Each row is a point on a tangle of strands that fork, close into loops and nearly touch. The rows are in no order.
In the rows, zero is written as 100.
Two points are linked if the straight distance between their rows is under 71. Some points are linked to none.
j940: [110 101  73  99 104 105 116 130 109  79  78  98  94  93 105 110  75  86
  86 105  96  89  99  88  99  83  87 107  88  79 114 111 109 107]
j95: [ 75  92  65  82  63 103 112  96 119  67  92 129 107 132 103  96 102 133
  83  94 111 116 109 116 115 121 121 102 121  94  72  72 110  80]
j40: [104 103  75  75  79 126 116  85 112  52  85 110 121 110 104  77  77  93
 113  98 116 107 107  99 106 133 102 125 117  73  90 106 118 127]
j77: [ 93  88 122 125 139  59  64  91  92 129 104 112  85 111  71 105 139 112
  76 115  98 106  81 101  76  76 117  89 108 113 116  82 108 106]
j411: [ 69 121  93 150 127  83  91  92 126  98 110  84  98  89  59  73 107 122
  95  98  94  99 101  95 114  82  80  87  65 109 117  86  73  98]
j279: [106 100 120 122 111  82  81  97  82 124 116 111  90 115  82 106 139  89
 101 120  87 117 100 120 102  74 118 118 105 119  98  87 113  76]
j386: [122 123  97 102  70 123 117 111  89 101  91  87 109  98 124  94  83  85
 112  62 101 122 106 107 127 134  97 128 116  87  68 121 120 111]
j921: [ 72 103  70  60  76 106 104  80 128  57 113 104 105 123 100  75  77  87
 110 117 102  91 113  94 118 118 115 123  97 103 113  91 104 104]
j228: [ 88  78 110  94 101  61  77  89  84 110 110  93  69  96  97 122  99 116
  90 100 104  69 102  93  54  93 116  62  83 126 132  79  98 126]
j705: [109 106 117 160 131 106  90 117  69 110  81  72  79  90  62 116 123 121
  86  84  99 108 106 110  92  81 100  81 114  86  88  92 108 116]
j800: [130 113 126 105 101 110  78  86  66 138 125  96 104  98 110  88 113  94
 126 104 103 100  77 110 118  79  98 138  99 103  67 113  71  70]
j135: [101 115 107 156 126 104  90 118  81 108  83  71  81  79  63 121 105 121
  86  82 107 101 108  92  95  84  90  75 102  79  93 107 102 119]
j565: [128 100 106  92 112 138  96  91  90  98  78  99 124  70 110  79  81 112
 113  79 125  93  81  75 104 102  74 107  92  78  94 145  65 109]
j891: [ 92 112  85 113 114 116  90  86 109  96 112  84 116  94  82  60 109  98
 107 104 109 123  84 103 118  95  81 114  84 108  90  97  75  94]
j253: [100 116  92 121 123 107 109 119 114 118  70  97  92  61  89 127  84  92
 107 100  89  74 102  71 107  90  53 106  76  85 102 147  81 100]
j475: [ 93  80 106 108  86  66  92  98  91  99 106  84  64  90 101 135  82 105
 100  91  95  68 119 104  60 100 110  66  66 115 126  76 110 115]
j64: [ 92 119  96 126 123  97 102  99 119 123 109  88 104  92  78  89  89  94
 117 106  92  94  98  87 129  88  70 118  58 105  98 113  64  79]
j271: [ 83  87  97  55 116  76  91  77 134  85 121  99 104 115 114  72 106  95
  94 116 105  84  93  76  78  96  99  94 108 139 133  96  77 112]
j860: [102  95 107 127  78  98 115 106  82 114  94 127  96 101 101 130 119 127
  92  75 100 115 113 110  93 106 105  92 127  82  72  78 135  74]
j272: [115  85  88 103 121 146 106 105  86  72  68  94 122  97  89  85 110 109
  76 109 108 114  89 103  85  96  89  97 125  80  89 108 115 133]
j334: [140 101 115 116 116 119 112 121  72 118  80  81  91  85  93 127 110  91
  94 106  95 100 101  98 104  83  86 101 104  85  92 127 100  96]
j787: [105  85  91  73  56 100 123  98  87 100  95 139 110 110 131 132  96 109
 105  99 109 108 117 105 103 115 116 101 122 101  73  99 109  66]
j562: [110  99  99 107 135  85 106 114 120 117  95  97  88  97  74 128  85 101
  79 127  86  88  91  79  94  57  72  92  81  83 115 138  84  85]
j975: [115 115  97 110 113 122 106 116 102 110  76  87 103  64 103 117  86  93
 101  88 114  82 102  86 112  96  55 107  89  81  95 140  87 109]
j157: [102 137 113 138 101  94  91 115  73 122 120  78  80  80 102  97 104  88
 105  80  95 107 123 117 125 104 113 104  98 113  92  88  95  94]
j920: [ 79  88  95  72 103  78  98  89 125  86 116 102  95  81 114  95  89  97
 105  99  95  52 116  79  94  85  91  84  77 132 143  99  67 101]
j534: [116  98  93  92 115 128  94  85 103 101  88 101 126  83  96  74  85 104
 116  86 116  98  69  67 107  86  82 105  86  82  94 143  66 100]
j473: [ 90 140  88 104  79  92  97 114 103  87 116  87 102  76 132  91  78  67
 123  76 104  89 131 113 145 128  97 121  87 110 103 101 102 109]
j296: [133 122  88 119  96 119 119 126  95 109  94  72  96 108  82  99  94  85
  92 105  82 119  84 112 118  90  90 132 107  70  81 112 113  86]
j237: [ 80 101  92  91 101  74 100  96 125  96 120 104  98  84 102  99  88  91
 113 108  88  63 102  82 107  77  84  87  57 131 133 107  60  87]
j898: [108  95 135 124 139 118  79  94  67 114  77 105  90  86  81 106 153 119
  93  95 108 114  94 113  87  83 100  85 122 116 100  87 107  97]
j747: [124  88  97  64  70 114 107 104 101 116 108 120 116 132 115 114  85  74
 116 118  95 111  79 100  98  86 115 122 108  75  83 123 107  78]
j389: [106  89  78  47  92 102 100  89 119  73  99 109 109 118 123  94  68  82
 106 126 113  86  98  84  87  94 103 114  96  99 106 121 103 106]
j684: [100 134  89 124  89 119  94 101  98 107 119  73 105 114  89  59 104  86
 105  99 100 121  82 123 132 106  91 155 101  91  78 100  96  89]
j853: [104  61 128  61 108 112  94  79  78  97  82 145 124 107 119 112 130  93
 111 107 122 105 104 102  71 115 118  79 128 120 106  97 129 123]
j944: [ 85  84  75  86  87  84  91 116 123  70  88  96  72 103 109 114  68  96
  93  96  91  47 113  86  89  85 100  97  77  98 136  99  99 106]
j715: [ 82  95  86 110  76  79  97 106 111 106 110 116  89 133  95 109  95 103
  89 107  80 106 110 109  93  98 131  95  90 101  93  82 114  85]
j849: [111 106 105  95 115 133 103  93  93  96  68  90 119  54 109  93  90 105
 111  78 129  89 103  84 108 114  58 103  97  87  94 136  81 127]
j986: [152  94 123  89  88 114 100 105  67 131 102  98  97 101 110 117 107  77
 118 112  95 105  83 111 105  82  99 129 111  83  80 116 108  80]
j583: [127 104 101  81  52 116 123  99  82 105  94 108 108  97 131 111  82  85
 121  76 105 115 114 110 116 140 107 126 118  92  65 119 116  99]
j554: [116  98 109 152 111  78 100 122  91 109  96  86  78 118  70 129 109 116
  88  92  75 118  95 123  85  77 111 106 109  74  83  88 125  81]
j382: [119  87  84  61  85 108 108 102 110  97 103 110 113 119 121 108  71  72
 105 129  99 102  80  93  88  89 108 114 104  83  94 127 107  93]
j155: [111 143 109 133 100  91  97 124  70 129 123  67  80  91 112 102 101  73
 105  75  89 101 122 119 143 103  97 115  97 109  81 103  98  92]
j238: [ 76  68 107 101  88  62  97  98 101 114 103 118  77 125 103 149 104 137
  81  92  93  94  98 102  66 125 112  83  96  95  95  68 128  96]
j68: [ 81  98  76  76 100  93  93  80 135  64 123  94 119 103 101  59  87  92
 115 113 101  93  92  86 112  89  79 119  75 112 113  99  75 102]
j103: [100 119 106 146  92  83  91 106  84 112 124  92  76 100  84 114 102  99
 100 101  87 109 112 117  98  95 117 102  90 103  97  82 103  91]
j674: [ 94  98  79  73  97 104 109 101 105  52  79 104  93  85 111 100  74  94
  98  97 110  73 127  88  91 108  99  98  98 106 128  95 105 129]
j377: [127  90 104  99 105 123 118 117  69  82  71  95 104  65 116 120  93 100
  99  95 108  93 126  96  85 110  94  73 109 100 100 119 108 130]
j35: [ 76 117 100  77  72 102 103  68 107  68 139  99 112  95 108  66  95  82
 127 120 111  96 117 118 126 136 113 107 101 110 109  80  90 105]
j769: [103  87 109  57 109  95 104  90  90  86  94 112 101  65 119 114  87  95
 112 111 113  68 116  81  77  91  87  69  87 131 130 123  81 112]
j809: [131 129 101 115  84  94 104 131  81 124 105  74  81  92 126 117  86  67
 100  71  92  94 116 108 137 103  87 120  90  95  88 118 107  95]
j506: [ 80 110  85 114 101  73  96  98 112  99 132  93  91  90 106 103  90  93
 104 113  92  77 108  93 113  78  93 101  57 129 128  96  67  79]
j552: [ 91  71  97  60  70  83 113  95  97  99 100 151 105 127 132 131 108 127
  98 100 118 100 116 102  99 112 123  86 121 111  93  86 115  67]
j910: [ 76 100  99 100  69 110 113  97  93  84  90 130 111  98  97  98 115 130
 100  76 108 116 129 114  94 130 117  85 131 102  83  67 122 101]
j78: [134 115 139 103  91 118  78  82  53 137 113  89  92  94 123  74 114 100
 129  92 108  99  78 112 125  88  97 136 110 103  65 112  84  82]
j396: [ 86 103  89 121 106  76  88 109 109 101  99  86  74  82  82 119  81 112
  92  96 102  67 107  88  88  81  87  84  67  96 127  94  95 108]
j365: [ 89  91 124 123 114  65  66  86  91 124 115 119  90 110  88  98 139  97
  85 115  97 115  96 109  87  85 121  93 107 118 114  74 110 101]
j379: [102 127 113 109  71 102 111 107  70 120 122  92 106  81 126 107 100  81
 123  75  94 113 131 122 124 142 119 107 115 121  77  88 109  92]
j134: [ 77  93  84  70 106  90 100  79 135  68 132  93 105 105 101  56  98  92
 102 114 101  90 100  83 103 101  94 102  90 129 130  87  80 108]
j69: [ 81 108  87 122 105  66  82  98 117 107 136  97  82 125  83  90  99 101
  74 125  82  98  92 104  92  74 112 109  80 108 119  92  89  88]
j28: [127 126  93 122  91 111 102 120  90 118 108  66  92 113  93  92 107  81
 103  97  89 118  87 120 130  95  92 144 105  88  71 114 111  85]
j457: [112  75  91  78 141 107 105 120 114  95  93 100 114 119 106 108  98 101
  69 121 103 101  73  82  69  77  87  94 113  92 115 118 100 124]
j107: [141 121  94 113  77  99 119 136  98 113  94  83  83  91 125 122  75  67
 100  79  86 106 114 101 134 103  90 122  88  78  89 124 117  88]
j267: [ 76 122  85  75  71 101 108  72 115  55 125 101 108  91 116  73  77  80
 121 114 107  86 121 104 126 128 112 122  95 107 116  86  99 107]
j568: [ 94  76 111  98 108  60  73 101  91 115 104 108  77 118 102 123 111 107
  81 109 100  85  91  94  57  95 123  79 101 115 121  87 107 122]
j861: [117 107 102 104 108 122 119 113  72  83  73  93 105  61 113 106  99  96
 104  75 115 103 130 101  99 126  97  74 115 106 103 104 111 134]
j387: [130 123 115 117  97 130 106 121  57 116  74  69  94  86 109  97 112  97
 107  65 101 120  98 112 118 117  90 113 126  99  77 108 119 115]
j588: [ 65  96  75 111  67  75 101  96 118  92 113  99  84 136 100 109  84 122
  90 102  87  88 115 111 100 117 129  91  82  97 105  74 106  82]
j616: [105  81 119  81 114 109  76  75 114 112 120 109 126 110 103  59 104  96
 131 106 109 112  66  78 103  79 115  93  78 110  93 116  46  94]
j882: [ 92  92  86 118  76  69 108 103 107  88 102  78  64 102 108 139  73 104
 108  87  87  76 118 101  76 111 101  81  64  96 111  71 123  98]
j814: [104 117  89 100  89 112 125 108  85  80  83  98 105  78 114  93  90  96
 109  67 101 109 129 100 105 141 108  90 121 100  90  93 122 122]
j751: [129 114  82 114 110 113 117 126 108 100  92  77 101 105  83 104  84  85
  82 112  92 114  74 105 111  73  79 130  94  56  97 123 104  96]
j932: [112  86  98  58 116 118 105  81  85  74  81 106 112  62 117 108  84  98
 105 106 124  80 113  81  83 102  83  75 100 116 116 116  89 127]
j806: [ 99 111  93  96  81  99 129 101  84  81  86 105 102  73 125 116  87 116
 107  58 103 110 137  94  92 145 114  74 133  99  84  88 124 111]
j248: [ 87  94  98 127 136  94  84 103 106 102  87  93  88  91  63 105 108 134
  73 105  99  92  92  85  76  76  84  66  87 102 118 106  84 119]
j356: [107 107 101 103  98 104  99  97  87 111 108  99  91  77 101 102 101  83
 101 109 107 106 103 107 101  89  92  97  94 119 106 104  83  92]
j714: [126 103  89  98 124 111 102 117 110 110 102  82 104 117  72 108  95  88
  85 126  90 114  62 102 100  54  74 120 101  68  98 127  93  85]
j973: [ 92  79 103  77 143 113  87  86 123  88  84 104 129 114  94  71 122 118
  90 103 118 113  67  70  75  96  81  71  98 112 110 114  70 131]
j734: [114  95 103  96 145  97 101 112 111 125 101  89 106 113  74 118 102  97
  84 125  88 112  68  97  90  53  79  97 103  82 106 138  82  88]
j695: [ 91 113 135 124 141 136 100  80  91 127  69  76 103  76  78  86 105 107
 111  82  97 104  91  87 101 109  76  86  82 106  82 120  73  96]
j159: [101  91 110  85 117 128  85  77  92  90  89  98 114  82  94  73 118 107
 103 104 121 121  82 102  87  95  82  93 115 109  96  99  89 112]
j41: [ 94  72  84  67 102  81 102 127 133 105  94 102  84 152 121 119  72 100
  74 121  85  79  87  81  71  99 133  94 106  94 134 108 109 100]
j756: [ 79  78 117  77 137  96  95  80 127 103  85  98 122 108  85  76 118 111
  99 108 107 103  75  71  80  93  93  57  86 133 122 104  64 125]
j146: [144 111 133 116 104  97 107 112  67 137  97  86  87 107  95 118 120  85
 115 116  82 111  88 121 118  80  96 138 117  95  70 110 107  63]
j943: [ 95  94 111  81 122 126  94  74  97  74  82  95 110  65  87  73 114 115
 103  95 131 105  97  96  86 109  84  68 112 112 107  97  85 128]
j531: [103 101  79 130  77  71 109 113 114 102 104  81  65 105 108 139  66 101
  99  93  81  88 114 102  90 106 105  93  68  75  88  82 125  82]
j451: [100  77 116  87  81  96 108  90  90 131 106 139 123 128 103 123 132 100
 106  96 109 120  98 108 113  92 122 107 113 110  89  87 140  62]
j766: [ 97 134  83  91  99 108 103 107 109  69  77  90 108  57 114  89  83  86
 117  72 119  87 124 103 126 124  78 110  99 100 110  96 101 137]
j445: [ 91  82  88  93  94  87 107 110 116  99  93 128  98 141  96 123  95 116
  79 107  82 110  90 104  84 104 121  94 116  88  99  91 119  88]
j907: [ 82  68  88  77  97  84 106 118 120 101  94 121  92 147 109 125  84 120
  74 110  81  95  89  88  72 108 123  86 113  90 110  94 114  99]
j577: [ 73 105 107 131 129  80  80  87 118 105 116  92  98  96  60  65 126 126
  84 102  91 114  92 102 103  85  94  76  86 122 116  75  80 102]
j79: [ 96  76 118  89 130  68  85 113 105 124 101 112  94 124 109 113 121 108
  73 127  99  87  78  79  57  88 126  93 117 115 129  89 106 120]
j491: [ 95 140  87  93  80  95 106 116 105  75  97  91 103  65 129  95  74  78
 120  62 102  91 131 111 139 140  98 113 102 104 109  96 112 121]
j736: [ 96  69 125  76  93  99  97  75  86 125  99 137 127 130 106  95 147  99
 103 103 121 123  95 100 107 107 127  98 115 113 104  86 141  91]
j689: [125  97  89 102 100 147 115 111  81  69  69  90 124  97 103  82 100 104
  97  85 108 114  91 101  97 120  91 117 126  72  80 111 125 135]
j224: [ 89  80 107  75 131  74  95  85 130 104 110  96 102 110 102  83 117 112
  86 113  99  89  85  65  72  90 100  71  93 141 134 104  66 115]
j782: [136 109  80  96  79 103 128 132 111  98  88  92  95 100 126 123  64  67
  95  94  86 101 103 101 116 106  86 127  93  60  90 126 119  86]
j992: [130  75  94  92 101 131 134 124  85  88  79 105 120 100 117 125  86 101
  83 101  80 106 101  98  85 108  89  95 117  72  76 115 124 109]
j801: [111  93 109  68  94  89 102  90  80  96 108 108  89  68 116 112  88  84
 114 105 108  76 127  96  83 100 112  70  92 135 130 107  86 101]
j933: [ 94  82  88  37  84  97  97  81 122  79 111 118 110 142 121  99  80  82
 111 129 111  90 102  91  86 108 128 106 112 108 108 113 105 106]
j141: [118 110  80  92  89 140 119  95  91  59  73  94 126  93 105  80  88  98
 106  78 116 113 101 102 106 139  91 119 124  73  85 111 125 136]
j652: [ 89  85  87  72 122 101  90  77 133  72 104  96 130 110  92  50 100 109
  99 103 118 111  65  73  86  90  86  92  94 106 106 106  74 127]
j452: [121 115 128 111 117 134  93 103  53 121  74  78  91  67 104 104 125 105
 106  79 111 109  99 110 105 108  85  94 121 110  79 102  97 109]
j520: [133 130 127 104  97 121  85  91  60 135  98  74  95  87 123  76 105 100
 121  69 116  99  95 114 129 104  79 122 107 104  73 112  84 103]
j710: [103  90 106  79 118 119  83  75 118  96  94 107 132  97  92  61  85  97
 129  93 112  97  76  66 109  89  99  94  70  96  99 130  51 107]
j210: [ 96  90  86 109  95  92 118 121 116 109  90 122  99 141  96 133  94 123
  66 106  70 124  86 110  88  87 101 103 116  51  92  95 122  75]
j871: [100  78 111  94 151 128  95  83 106 102  83  96 126 101  80  88 117 119
  94 105 109 112  63  72  76  83  77  73  94  99  94 131  72 121]
j946: [126  97  70  89  83 110 140 127 115  89  83 101 102 108 120 125  64  85
  86 107  77 107  97  96 107 108  94 110  95  51  94 121 120  76]
j739: [ 86  92  83  79 114 107  87  76 135  74 107 103 133 102  96  52  91  97
 123 105 111 102  72  80 110  90  86  99  75 100 104 107  64 108]
j153: [ 84 120  96 132  99  75  89  98 105  98 113  80  79  75  86 101  92 113
 101  90 111  78 115 104  96  87  99  83  74 107 123  77  93 112]
j987: [ 58 104 109 120  91  82  81  84 114  88 144 108  97 113  82  62 125  97
  89 123  93 113 104 125 107 111 118 100 105 121 119  63  95  95]
j446: [ 82 117  77 115 100  76  90 102 116  95 139  92  85 106 100  96  82  89
  92 125  84  83  98  95 109  74 104 115  64 115 122  96  81  72]
j14: [ 70 106  62  96  57  83 109 101 116  79 114 115  98 138 108 102  90 128
  95  98  95 104 122 120 126 118 134 100  98  98  87  70  97  70]
j514: [ 85 141  86 138  80 113 100 114  91 107 124  78 103 114  93  77 110  85
 108  93  90 128 107 122 132 122 112 135 107  99  79  80 113  90]
j342: [ 89 107 112  78  74 112  85  62  96  76 143 109 126  91 110  61 105  85
 137 118 120 105 106 120 122 133 116 117 120 103  94  82  88 104]
j610: [131 113 104 115 113 129 115 119  83 115  78  70  93  78  97 109  95  97
  91  89 108  94  92  92 120  98  63 110 103  76  84 141  96 111]
j359: [ 93  95  98  73  66 116 118  81  88  84  88 125 121 104 106  94 115 106
 123  90 118 119 115 113 106 133 116 104 129  99  74  80 118 103]
j622: [ 97  94  99  73  80 119 104  78  94  81  92 121 116 101 101  86 111  93
 117 104 115 111 109 105  96 124 117 102 123 107  92  90 116 114]
j631: [ 96 130 105 135 126  97 102 107 109 133 101  85  89  68  86 102  96  97
 113  91  93  94 112  89 130  88  71 106  72 108  94 125  72  82]
j454: [121 104 126 125 102  96  92 101  76 125 107  96  95 111  83 105 130  82
 110 112  83 120  92 126 111  72 108 136 113 101  83  95 117  63]
j990: [ 96  95 126 113 154 144 104  83  92 104  69  88 117  78  70  97 114 116
  97  96  98 105  81  72  85 100  67  77  88  97  94 131  79 112]
j187: [114 121 104 147 113  87  99 125  89 119  91  68  77  75  75 126  95 106
  92  90  99  88 116  96 113  79  93  90  88  82  98 114  96 100]
j2: [135  98 104 117  96  89 113 125  92 112  99  98  73 101 102 138  80  84
  87 107  77  96 108 104  93  82 108  96  83  74  95 110 107  79]
j877: [ 98  93  78 123 109  85  98 126 124  92  98  92  78 129  79 107  84 108
  63 111  81  97  89  99  88  83 107  95  89  77 112  91 116 108]
j193: [ 92 103  96 112 130  93  97  94 126 121 109  96 107 102  76  98  95  87
 120 118  84  96  85  80 122  68  74 104  50 106 100 127  66  78]
j881: [ 96  84 104  83 105 121  83  80  96  84  92 119 118 106  96  74 123  95
 101 113 115 122  86 105  85 105 102  98 127 102 100  96 116 118]
j340: [124  92 113  81  72 108 107 108  88 126 102 118 111 117 111 127 103  74
 119 117  88 117  83 113 105  88 112 127 108  86  78 113 116  65]
j707: [ 92  96  62  79  67 113 123 105 108  78  88 121 116 124 100 102 101 123
  89  97 109 122 101 116 114 117 107 111 126  83  66  89 120  79]
j426: [ 79 120  95 137  74  97 101 107  99 108 123 108 105 124  88  88 126  97
 107 102  90 120 110 126 126 109 127 122 106 102  80  75 113  78]
j830: [ 77  87 119  84  96  69  81  76 112  94 135 104  94  91 105  74 117 103
  95 112  96  82 105 106  82 107 121  63 104 141 143  70  83 113]
j432: [ 91  86 105  73 134 125 103  79  98  69  69 101 119  58  94  83  98 120
 102  99 124  84 107  83  89 107  68  66  98 107 116 112  81 132]
j59: [120 101  99  78  51 109 131 100  79 108  95 119 105  96 141 129  88  93
 116  86 106 110 124 104 111 135 110 108 113 101  65 106 112  73]
j515: [ 71  96 104 106  95  67  92  85 115  82 121  82  80  74  92  91  94 111
 101  91 104  54 114 103  82  98 105  75  80 120 142  69  92 117]
j108: [ 88  68 104  49  82  86 108  95 111  98  90 143 117 140 122 121 115 113
 100 109 114 104 107  99  90 112 127  91 120 114  96  86 116  89]
j302: [106 104 102  76  74  96 106  87  85  90 109 108  95  62 125 108  79  78
 122 107 111  78 138 106 104 126 114  95  92 131 114 102  93 101]
j128: [ 70 106 116 125 114  81  74  87 110  98 129 100  92  94  72  60 135 116
  83 112  93 117  92 118 100  94 106  89 107 127 119  60  86 104]
j894: [ 90 124 116 108 111 113  98  87 106 118 110  79 120  73 107  69  95  94
 128  74 112  91  97 102 136 120  73 112  71 105  86 107  59  98]
j613: [ 97  94 101 131  75  79 104 102  95 120 109 111  78 110 102 154 108 134
  85  83  91 108 107 115  81 103 104  89 114  71  70  81 133  69]
j409: [119  81  98  87  82 128 136 119  89  97  86 117 121 114 115 129  97 104
  90 103  82 117  90 106  86 108  91 107 132  67  75 110 123  88]
j225: [ 92  75 100  45  91  94 102  98 115  94 100 129 107 134 119 110  99  96
  99 123 106  97  97  87  72 109 129  95 119 117 107 103 112 111]
j196: [ 54  83 106  89  79  88  97  90 112  83 102 132 106 129  81  76 128 120
  90  98 103 111 109 112 112 125 128  90 120 107 109  53 117 110]
j430: [ 95 110 114 105  93 108  85  80  88 112 144  98 108  94 106  73 116  80
 121 120 106 114  93 119 112 107 100 118  93 121  91  91  78  72]
j70: [100 102 113 154  97  67  87 108  85 116 116  95  71 112  76 124 110 104
  99  98  86 109 106 125  82  89 119  96  92  95  88  74 113  89]
j173: [ 94 106  80 112  88 118 104 107 106  86  95 101 108 117  87  80 100  93
  91 111  94 124  97 111 101 108 110 119 105  96  89  96 119 104]
j466: [104 132 109 110 103 116  92  93  84 122 120  71 103  78 111  70 103  88
 122  76 115 106 100 117 135 114  82 120  92 113  85 110  77  97]
j512: [112  89 119  82 118 105  80  78 105 130 123 109 120 109 104  89 110  91
 128 109 110 109  62  85  96  69 107  97  82 117  88 124  53  81]
j576: [ 83 126 110 122 125 123  92  91 117 118  82  90 117  74  93  69  90  94
 128  68  99  93  91  92 133 119  60 112  71  94  88 118  71 111]
j721: [ 83 106  70  99 121  98  92 103 136  84 106  90  99 116  75  73  95 105
  73 118  95 102  79  89  96  72  86 105  87 105 120 104  93 106]
j848: [ 56  73 105  92  80  65  94  93 112 106 107 127 103 138  94  95 124 134
  87  98 102 103 105 111  98 120 135  92 111 106 104  53 115 100]
j167: [ 81 124 121 129 135 136 103  86 111 118  70  80 110  63  76  76 102 109
 115  71 104 102  91  85 114 116  67  94  81 100  93 109  76 107]
j702: [ 65  66 117  78  84  56  83  89 108 114 113 131  97 132 107 102 124 110
  95 109 103  87 103  95  89 118 147  89 114 122 121  62 109 112]
j404: [ 88 113  80  86 102 101 109 115 109  51  67 101 102  62 110  98  78 101
 108  82 110  69 130  93 106 117  88  96 107  95 117  95  98 144]
j327: [100 105  79 134  92  70 100 120 122  94 106  79  68 117  87 124  73  99
  85 105  78  93  99 105  96  81 110 101  66  74 105  86 116  90]
j368: [ 91  98  81 108 100  76  92 113 116  93  98  95  71  88 103 122  73 100
  88 108  92  56 105  82  91  67  91  94  67  96 132 103  87 102]
j9: [106  86  81  68 106  77 103 119 133  97 105 100  84 135 118 121  65  84
  72 124  80  73  88  81  82  82 113  95  92  97 134 115 108  95]
j185: [112 109  95  88  88 102  98  94  97 105 103 101 104  64 123  99  73  80
 126  89 120  78 106  94 119 107  68 120  74 107 100 128  69 103]
j483: [ 75  93 108  86 103  75  95  81 119  87 127  94  93  81  97  76 101 115
  96  99 100  65 110  97  87 101 101  67  90 137 146  78  76 112]
j722: [112 129 108 138 117  94  99 122  85 128  93  72  72  67  90 118  97  93
 101  82 100  87 117  92 124  91  81 103  90  96  96 124  91  94]
j916: [ 57 112  99 111  82  95  88  92 101 100 132 113  99 123  87  80 127  92
  95 125  94 113 105 123 113 110 126 114 102 114 103  73 106  89]
j136: [112 114  97 120 116  87 103 130 110 119  83  92  82  77  87 134  81  88
  89 115  91  79 110  76 104  65  66 102  77  70 110 139  88  86]
j533: [120 101 122  97 114 112  80  81  85 133 128  96 110  99  99  85 110  93
 129 102 102 105  66  99 111  77  95 123  84 111  74 119  59  65]
j523: [ 77  99  63  99 109  89  88 115 138  85 105  93  85 140  80  80  90 106
  58 124  83  99  79  97  93  83 114 108  99  89 129  92 113 105]
j611: [105 102  79  93  71 122 133 108 103  87  79 114 119 116 108 108  96 119
  90  92 103 119  99 112 102 123  96 112 135  76  64  99 125  85]
j209: [ 69  85 125  80  88  71  76  79 107 102 127 120  97 109 108  83 126 101
  95 118  99  90 109 106  86 113 136  82 117 135 130  66  99 112]
j841: [ 81  94  75  88  84  84  98 102 119  65  95  99  82 102 109  95  74 101
 100  93  92  56 123  93  86 102 106  98  84 105 134  81 102 110]
j300: [115 104 143 116 125 128  93  98  52 116  77  96  94  60  95 113 137 105
 107  87 114 107 106 115  92 104  97  78 121 114  94  91 100 104]
j151: [141  96 111 113 106 103 115 130  80 109  91  93  83  93  95 132  99  88
  91 109  83 105 104 104  95  78 101  95 104  89  95 118 106  94]
j632: [ 82 104 113 134 101  93  80  92  91  99 102 101  89  89  76  85 121 119
  98  90 100 113 110 125  79 113 119  73 113 107 109  59 117 125]
j83: [ 95  89  81  89 140  96  93 106 130  98  97  93 105 116  86  88  99 109
  74 124  98  94  71  78  87  69  87  90  97 106 119 113  89 110]
j628: [110  94 103 132 106  93 115 119 104 115  90 117  95 128  80 131 112 118
  78  98  66 124  86 116  90  83 103 109 121  57  85  92 132  70]
j169: [102 103 146 104 107 124  80  78  71 117 106  99 105  69 106  75 138  93
 129  95 117 114  97 127 105 111 102  99 114 126  88  73  95  87]
j538: [134 126 110 106  77 123 109 121  69 113  89  72 104 105 124  93  94  97
 110  58  94 119  92 107 124 118  84 128 124  86  65 119 125 113]
j364: [108 100 100  74  77 111 105  79  86  86 106 110 107  85 114  92  89  80
 120 109 111 103 120 106  93 119 112 104 106 119 100  96 103 108]
j115: [113  74  91  81 136 128 102 111 102  83  84 100 122 119  98  97 105 103
  70 122 101 109  75  96  75  81  88  95 119  83 101 112 111 132]
j165: [113  88 117  95  74  93 117 101  88 130 107 134 107 125 107 140 120  99
 109 104  92 121  92 110 111  89 114 116 116  84  83  98 131  45]
j284: [107 101 122 157 130  98  79 107  74 105  83  95  86  90  68 105 136 123
  86  86  99 114  97 119  85  79 109  86 118  96  96  78 120 110]
j502: [ 71  99  91  98 108 105  97  91 114  55  95 100  96 101  77  57 104 117
  81 101 106 105 114 104  92 118 102  80 118 108 123  72 111 133]
j895: [143  78 103  98 105 132 131 131  80  85  75  99 110  81 119 126  89  93
  85 103  89  99 111  89  87 104  84  89 108  72  88 127 115 123]
j381: [108  65 126  67  98 106  86  85  87 116  95 138 121 114 119 112 127  85
 116 110 117 110 101  97  80 105 115  91 119 121 103 101 128 102]
j904: [ 93  72 107 115  85  70 100 101  97 123 101 122  79 123 106 160 108 133
  79  90  91 100  97 109  67 107  99  84 109  77  85  78 135  77]
j875: [ 88 106 107 121  73 102 116  99  79 108  92 119 108  92 104 113 120 124
 107  69 107 121 125 109  95 127 117  90 134 100  77  67 131  84]
j399: [ 89 100  98 108 104  53  78  99 118 121 130 101  84 134  94 112 100  92
  76 132  81  94  87 103  81  71 124 104  87 108 119  91  93  86]
j243: [ 82 106  65  72  71 111 118  90 126  59  90 103 108 126 102  81  73  97
 102 108 100 101 110  96 122 122 114 119 102  87  91  94 113 102]

A tip is a point with one link. Name the tips that can be reached along the links from each point below, in the order of the rows.
j515: j473, j196, j399
j531: j79, j342
j302: j238
j445: j806, j946, j9
j426: j411, j2
j165: j77, j853, j193

How many points has the smallest loop of links through each point below? Write - if it is on no loop.
j882: -
j271: 8
j616: 17
j432: 10
j895: -
j426: -
j69: -

A piece is all that can be reached along the links. How many separate loops has the piece of each point below (a circle has one, a figure eight two, a Y none), and how many tips (points with one link)?
j860: loops 1, tips 1
j279: loops 0, tips 3
j806: loops 0, tips 3
j674: loops 0, tips 3
j721: loops 0, tips 2
j756: loops 2, tips 2
